Each row is a point on a tangle of strands that fork and nearly touch. The rows are in no order.
In the rows, zero is written as 128.
Points whose rows are less than 103 apart are linked; no others are. Some points are linked to none.
(741): [120 151 140 152 101 176 151  67 177 195 105 191 115 116  72 200 168 108
 107 109 112 116 156]
(1016): [113 109 187 127  92 148 107 131 182 130  77 104  79  99 161 118 127 193
 140 112 133 118 108]
(10): [134 132  77 114 138 128  93 105 153 153 131 175 134 226 115 132 113 102
 137 132 137 157 153]
(705): [ 92 123  86  99 117 157 166 108 128 110  95 228 114 139 131 204 146 135
 168 130 117  91 147]
(84): [ 96 126 144  86 115  91 111 117  78 116 127  94 159 109 191 163 147 129
 126 202 140  84 155]
(810): [142  94 162 133 128  68 111 178  83  91 130  66 148 128 119 102 101  82
 150 158 124 165  73]
(494): [159 124 161 155  67 112  89  88 110 120 139 103  92 158 148  90 149 122
  72 139 120 133 118]
(1160): [109 138 118 102 132 162 108 131 199 178 139 155 126 154 119 106  93 140
 156 102 138 164 136]
(103): [135 157  95 138 167 168 160 163 167 110 136 194 123 115 113 139 125 152
 150  94 114 129 121]
(774): [165 128 144 179  98 146 157 104 115 139  96 166 150  93 101 118  98 124
 121  45 156 121  99]
(405): [100 123 146 141 121 189 185  93 171 190  84 166 120  84  81 219 162 137
 123 109 104  86 139]
(987): [128 126 128 112 127 164 114  83 180 192 108 160 125 133  84 116  80 133
 163  89 137 136 131]
(822): [154 100 116 147  83  63 119  92  84 112 144  84 126 144 152 106 121 101
 102 103 155 120 107]
(456): [141 136 106 152  94  97 167 110 134  99 137 122 128 122 163 120 168 142
  98  67 167 133 129]
(531): [142 128 117 121 123 107 118 145 149 135 176 108 127 193 123  87 121 114
 119 124 139 175 107]
(879): [173 122 126 147  85 107  89  81 109 137 148  99 127 169 126  80 126  89
  97 109 132 148 120]
(1082): [137 163 162 171 126 148 172 200 176 118 146 134 111  84 128 115 141 169
 118  58 121 173 121]
(1219): [165 134 177 166  74 143 102  69 127 185  92 115 137 122 109  90 101 117
  85  71 157 137 125]
(217): [156 157 123  89 146  62 167 184  86  88 163  92 179 182 141 156 123 103
 106 188 138 172 135]
(942): [126 126  86 120 157 130 100  65 106 146 132  88 152 133 115 135 100  82
 147 115 161  97 153]
(236): [141 146  96 100 165 118 131 163  69  94 126 154 164 126 116 138 110 104
 142 149 122  95 125]
(208): [114 119 130 118 114  53 181 173 112  85 153  78 154 115 179 116 132 133
 137 125 157 137 113]
(480): [117 107 112 122 114 112 127  62 132 117 105 125 118 100 159 137 166 141
 120 129 159  91 150]
(469): [147 144 126 122 117 157 145 189 179 125 140 175 113 136 130  97 105 161
 155  68 118 175 103]
(856): [109 136 127  93 124 107 138 148  92  77 106 175 133  95 163 154 163 161
 131 171 100  80 138]
(169): [141 115 113  78 156 101  99 199  90 114 124 133 136 213 124 137  97 127
 138 195 115 145 124]
(376): [138 109 193 152 116 146  84 121 155 194 115  84 116 117 119  73  90 144
 131 101 133 156  99]
(1061): [152 175 161 146 123 175 126  97 192 184 116 205 107 125  63 136 137 113
 101  97  80 146 145]
(936): [ 90 134  98 104 181 145 156 188 152 120 147 140 110 132 143 155 119 164
 156 137 120 129 156]
(532): [141 141 136 177 137 124 127 134 128 128 171  76 129 109 126  83 125 111
  80 100 141 153 132]
(617): [101 106  89  77 150 114 111 181 117 119 114 129 124 178 153 152  91 147
 172 170 136 132 127]
(443): [102 126 138 153 184 167 119  99  80 135 110 126 148  63  88 147 135 118
 119 167  90  83 156]
(36): [131 108 116  74 118  71 119 117  89 123 130  76 153 167 175 135 110 106
 153 173 175 101 119]
(1247): [138 110 135 150  65 103 150 142 160  97 139 106 122 127 168 105 137 139
 108  50 155 154  96]
(1053): [136 167  63 131 167 150 135 116 152 133 171 156 138 160 105 134 136 103
 110 119 122 154 164]
(1193): [121 131 193 161  97 158 116 103 162 187  72  99 116 101 116  97 110 150
 103  77 148 141 125]
(80): [102 139  89 125 168 142 102  63 141 166 158  99 145 155 104 137 117  90
 132 144 128 128 177]
(872): [157 113 144 169 145 161  94 141  92 136  91 160 116  88  84  93  89 111
 171 111 120 117  80]
(143): [ 88 107 126 121 122 148 153  89 103 116  71 157 137  65 135 187 158 169
 139 150 100  58 158]
(785): [113 124 129  67 131 103 110 130  62 121 106 137 187 117 164 160 120 131
 155 197 133  65 147]
(19): [117 154 129 167 129 157 117  61 158 148 123 150 108 131  92 170 197 124
  68 161  75 139 176]
(875): [126 115 150 145  82  98 169 161  97  76 121 108 110  71 189 123 152 162
 118 102 152 120 111]
(1287): [151 135 118 133 128 132 169 181 130  79 122 190 103 109 125 124 146 161
 149  98 114 124 106]
(85): [152 131  91 102 152 116 117 169 121 137 166 124 153 194  87 109  87  89
 126 135 137 176 103]
(1071): [125 137 121 130 161 120 110 121 144 129 175  73 112 154 136 115 121 113
  97 163 128 141 154]
(12): [ 98 127 122 113 151 137 168 222 175 106 154 131  96 130 167 109 123 177
 152 137 127 159 122]
(689): [143 139 170  98 125  55 147 181  90  90 149  81 177 161 149 133 127 100
 124 229 127 153 119]
(790): [ 87 126  69 126 135 150 120  91 155 150 136 161 135 189 110 179 117 120
 159 143 146 145 169]
(396): [ 93 140  88  94 135 139 152 148 133  86 109 188 125 118 145 178 149 154
 142 155 104  94 163]
(375): [ 97 108 114 119  81 165 138  75 156 138  92 210  95 143 116 204 163 140
 141 148 107  91 140]
(267): [137 134 123 150 159 164 149 152 154 158 131 128 137  90 115  97  95 151
 160  67 154 139 113]
(746): [ 98  92 143 130 115 130 132  84 111 139  61 125 123  71 152 150 137 154
 146 128 145  63 143]
(321): [158 109 138 140 143 136 117 188  64 102  85 159 128  80 114 110 112 130
 188 112 110 119  74]
(198): [138 118  95  99 149 139 119 104  97 111 116 181 135 125 106 153 108 102
 144 144 102  77 130]
(116): [ 89 111 172 118 125  91 117 120  94 129 125  62 133  81 186 112 155 152
 108 192 132  89 143]
(413): [155 154 156 164 116 166 161  84 177 204  99 189 131 101  66 160 140 107
  93  65 126 123 150]
(445): [139 168 153 174 144 178 135 105 177 167 125 177 101 109  73 151 174 132
  68 137  66 124 155]
(807): [155 130 126 122  86 122 143 185 138  67 131 163 100 143 160 115 140 159
 125  91 104 145  85]
(1151): [155 147 174 153 105 137  80 112 142 122 123 134  80 163 132  98 146 138
  76 149  72 128 117]
(489): [155 138 158 125  76 139  74  96 169 147 113 154  84 170 148 104 142 134
 116 134 106 136 114]
(219): [124 136 145 173 150 149 164 166 147 123 130 119 114  62 122 111 126 159
 132  83 130 139 115]
(101): [166 160 132 172  93 136 163 173 158 106 153 154 128 120 138 109 145 146
  87  40 118 169 122]
(210): [127 126 139  89 114  50 170 138  85  99 134  67 176 127 185 149 137 105
 137 166 169 115 123]
(1187): [129  96 123 120  91  81 159 123  84  99 102  95 135  89 178 124 128 144
 136  89 176  94 105]
(41): [140 106 126 152 104  84 143 103  55 103 116  68 146  96 159 113 130 106
 102 111 182  94 127]
(426): [112  87 151 128 129 170 126  75 124 160  57 146 119  73 112 153  99 138
 148 124 137  74 123]
(163): [169 124 146 159  86 148 123 152 126 111 105 171 136 106  98 117 108 124
 123  52 120 144  81]
(78): [133 144 141 136 155 152 132 197 171 138 173 120 110 137 117  87 113 143
 135 102 111 187 112]
(893): [109 100 182 144 134  90 123 137  97 118 123  55 113  96 159  86 128 129
 117 154 144 117 116]
(335): [ 92 134 129  96 149 104 148 197 159  96 167  97 105 143 187 118 145 163
 129 170 121 156 149]
(771): [174 128  95 104 102  83 129 165  89  98 153 118 162 186  96 128 106  95
 110 132 136 171  80]
(1170): [111 147  66 127 149 128 148 108 169 144 155 127 144 152 143 131 152 121
 133 105 174 148 159]
(181): [128 131 101 133 109  96 103  44 128 114 130  93 114 143 152 133 176 103
 102 129 161 113 161]
(188): [111 111 140 121 125 173 130  79 157 189  90 179 129 100  79 163  90 132
 161 100 126  91 124]
(54): [145 145  78  90 174 128 121 166  90 117 134 150 157 182 107 159 100 106
 130 182 113 129 148]
(667): [119 139 128 146 131 153 156  91 190 165 110 146 128  88 113 148 134 157
 124  92 143 112 140]
(1047): [169 171  99 169 130 136 166 133 126 101 152 162 128 116 106 106 146 131
  86  65 119 139 133]
(1031): [132 115  84 101 146 104 119 108 128 136 149  79 154 161 124 106  88  98
 146 118 185 125 124]
(601): [109  90 126  81 125 135 105 156 162 134 112 136  99 161 159 122 116 163
 168 158 133 128 110]
(1210): [114  84 178 144 111 134 104 127 124 142  76  87  98  75 155 105 114 169
 154 124 145 111 103]
(86): [126 134 111 134 128 116  87  80 156 135 150  83 105 176 155 108 158 114
 111 149 153 152 156]
(1150): [120 140 102 143 168 137 125  78 120 132 148 127 134 127 104 149 145  98
 100 153  99 104 170]
(216): [ 45 105 135 108 112 160 142  75 114 138  93 131 125  96 132 199 166 160
 151 176  83  80 166]
(1244): [168 166 129 149 152 162 125 166 163 135 183 160 105 127  91  90 112 125
 110 100  88 168 118]
(31): [117 116 155 122 145 157  89 126 179 194 145  99 121 141 129  77  87 145
 154 117 141 161 128]
(915): [142 154 115 143 118 151  96  74 168 133 138 190  98 171  98 141 168 116
  94 150  95 142 164]
(328): [131 123 140 179 143 143 121 102  95 127 132  89 123  88 126 101 139 120
  76 119 148 119 142]
(294): [160 114 135 158 165 139 102 138  94 138 137 124 142 112  87  91  91  98
 145 115 138 136 104]
(261): [121 112 142 104 188 111  94 147  74 135 139  73 150 110 126 110  92  89
 153 188 133 110 118]
(940): [153 154 100 119 123 146  79  82 151 150 142 181 124 199  81 113 136  95
 112 129 104 139 137]
(331): [ 64 103 108 104 101 155 149  77 155 132  87 150 105 133 132 194 161 163
 169 154 119 101 153]
(68): [ 80 134 128  72 161 124 118 163  74 119 125 116 190 100 158 185 112 140
 181 211 115  90 166]
(719): [133 100 148 119 111  98  96 119 116 121 135  74 110 143 156  85 112 126
 136 152 137 128 100]
(1256): [ 86 116 130  77 180 103 119 159  87 128 139  90 166 114 154 151 110 113
 165 186 151 115 140]
(596): [163 158 105 122 117  95 136 175  92  65 159 132 128 150 127 118 161 113
  89 141 103 144 120]
(1043): [112 144 147 129 147 107 141 170 158 109 180  72 103 138 151 102 156 141
  94 167 115 159 132]
(593): [122  85 158  99 101 115  98 161 152 128 116 104  94 159 152  87 111 142
 164 133 130 150  78]
(1144): [129  98  91  89 110  75 106 104 123 146 128  89 133 212 155 119 106 101
 153 145 177 132 116]
(767): [130  83 162 142 116 125 113 171  90 116  74 110 112  77 137  87 107 141
 192 127 132 120  76]
(916): [115 114 124 111 161 144 117 135 115 133 112 142 124  90 117 129 109 134
 155 148 121 100 125]
(1169): [146 154 106 140 151 122 132 100  95 109 144 128 133 109 120 122 145 102
  90 122 138 101 149]
(50): [161 110 147  84 119  58 123 177  61  97 135  81 165 160 128 115 114  97
 137 186 133 141  96]
(1070): [127 126  91 124 190 148 120  86  69 135 115 149 166 102  81 157  90  91
 147 138 122  86 137]
(15): [178 137 102 122  84  82 135 131  98  81 153 142 144 176 128 123 149 110
  93 107 126 146  97]
(1115): [ 84 107 147 131 112 207 132  53 143 190 108 136 118 138  64 198 144 135
 158 152  68  99 147]
(189): [122 171  79 138 171 152 172 139 149 105 153 182 129 119 117 159 159 138
 117 128 111 135 160]
(1205): [146 129 147 161 122 120  99 155 150 134 192  75 125 149 121  69 124 108
  91 115 117 184 105]
(105): [ 59 126 140 140 110 184 166  66 175 180 100 128 118 123  95 212 181 149
 136 134  97 113 156]
(1180): [126 110 177 140 159  98  86 174  62 128 126  75 130  98 116  90 102  87
 158 183 110 141  97]
(153): [154 160 136 115 149  74 147 194  73  71 176 112 166 138 125 126 139  88
 102 161 110 156 107]
(797): [ 87 133 117 109 169 165 126 125 153 137 142 125 117 114 126 139 129 153
 141 155 103 129 149]
(149): [144 114 145 150  70 113 147 200 161  72 137 130 112 107 164 120 123 161
 128  56 126 157  89]
(736): [ 83 137  49 122 163 127 125  91 156 138 152 141 156 179 130 173 147  90
 138 125 170 151 195]
(191): [180 165 123 164 151 153 118 115 128 127 158 168 125 142  78  98 124 118
  89 100 113 143 128]
(61): [136 136 195 120  82 145  95 131 190 145 116 129  85 137 149  98 135 177
 132 115 121 150 105]
(114): [137 120 104 138 176 162 137 121 129 151 125 146 153 105  80 107  81 102
 165  87 145 123 101]
(521): [150 152 149 180  75 141 144  88 133 168 113 137 146 120 111 109 114 121
  86  30 167 136 139]
(1222): [108 131 148  91 131 107 140 183  98  90 131 131 126  97 187 138 167 165
 130 199 104 111 135]
(820): [137 120 131 158 112  82 158 151 107  68 153  89 131 116 178 111 159 136
  91 109 142 141 124]

A fork is a point with three links, a tip a point with one. Leave the first point through the second and follow the links. Name the first fork or tip that comes.
(1053) / (1170) => (1115)
(15) / (771) => (820)
(480) / (181) => (198)
(774) / (521) => (746)
(879) / (494) => (469)
(426) / (188) => (163)

Follow the links from the first point to the second, and from the first to the third. Name the last point that the two ways share.
(767) / (1287) / (532) => (820)
(741) / (767) / (328) => (820)
(521) / (116) / (375) => (746)
(12) / (375) / (188) => (746)
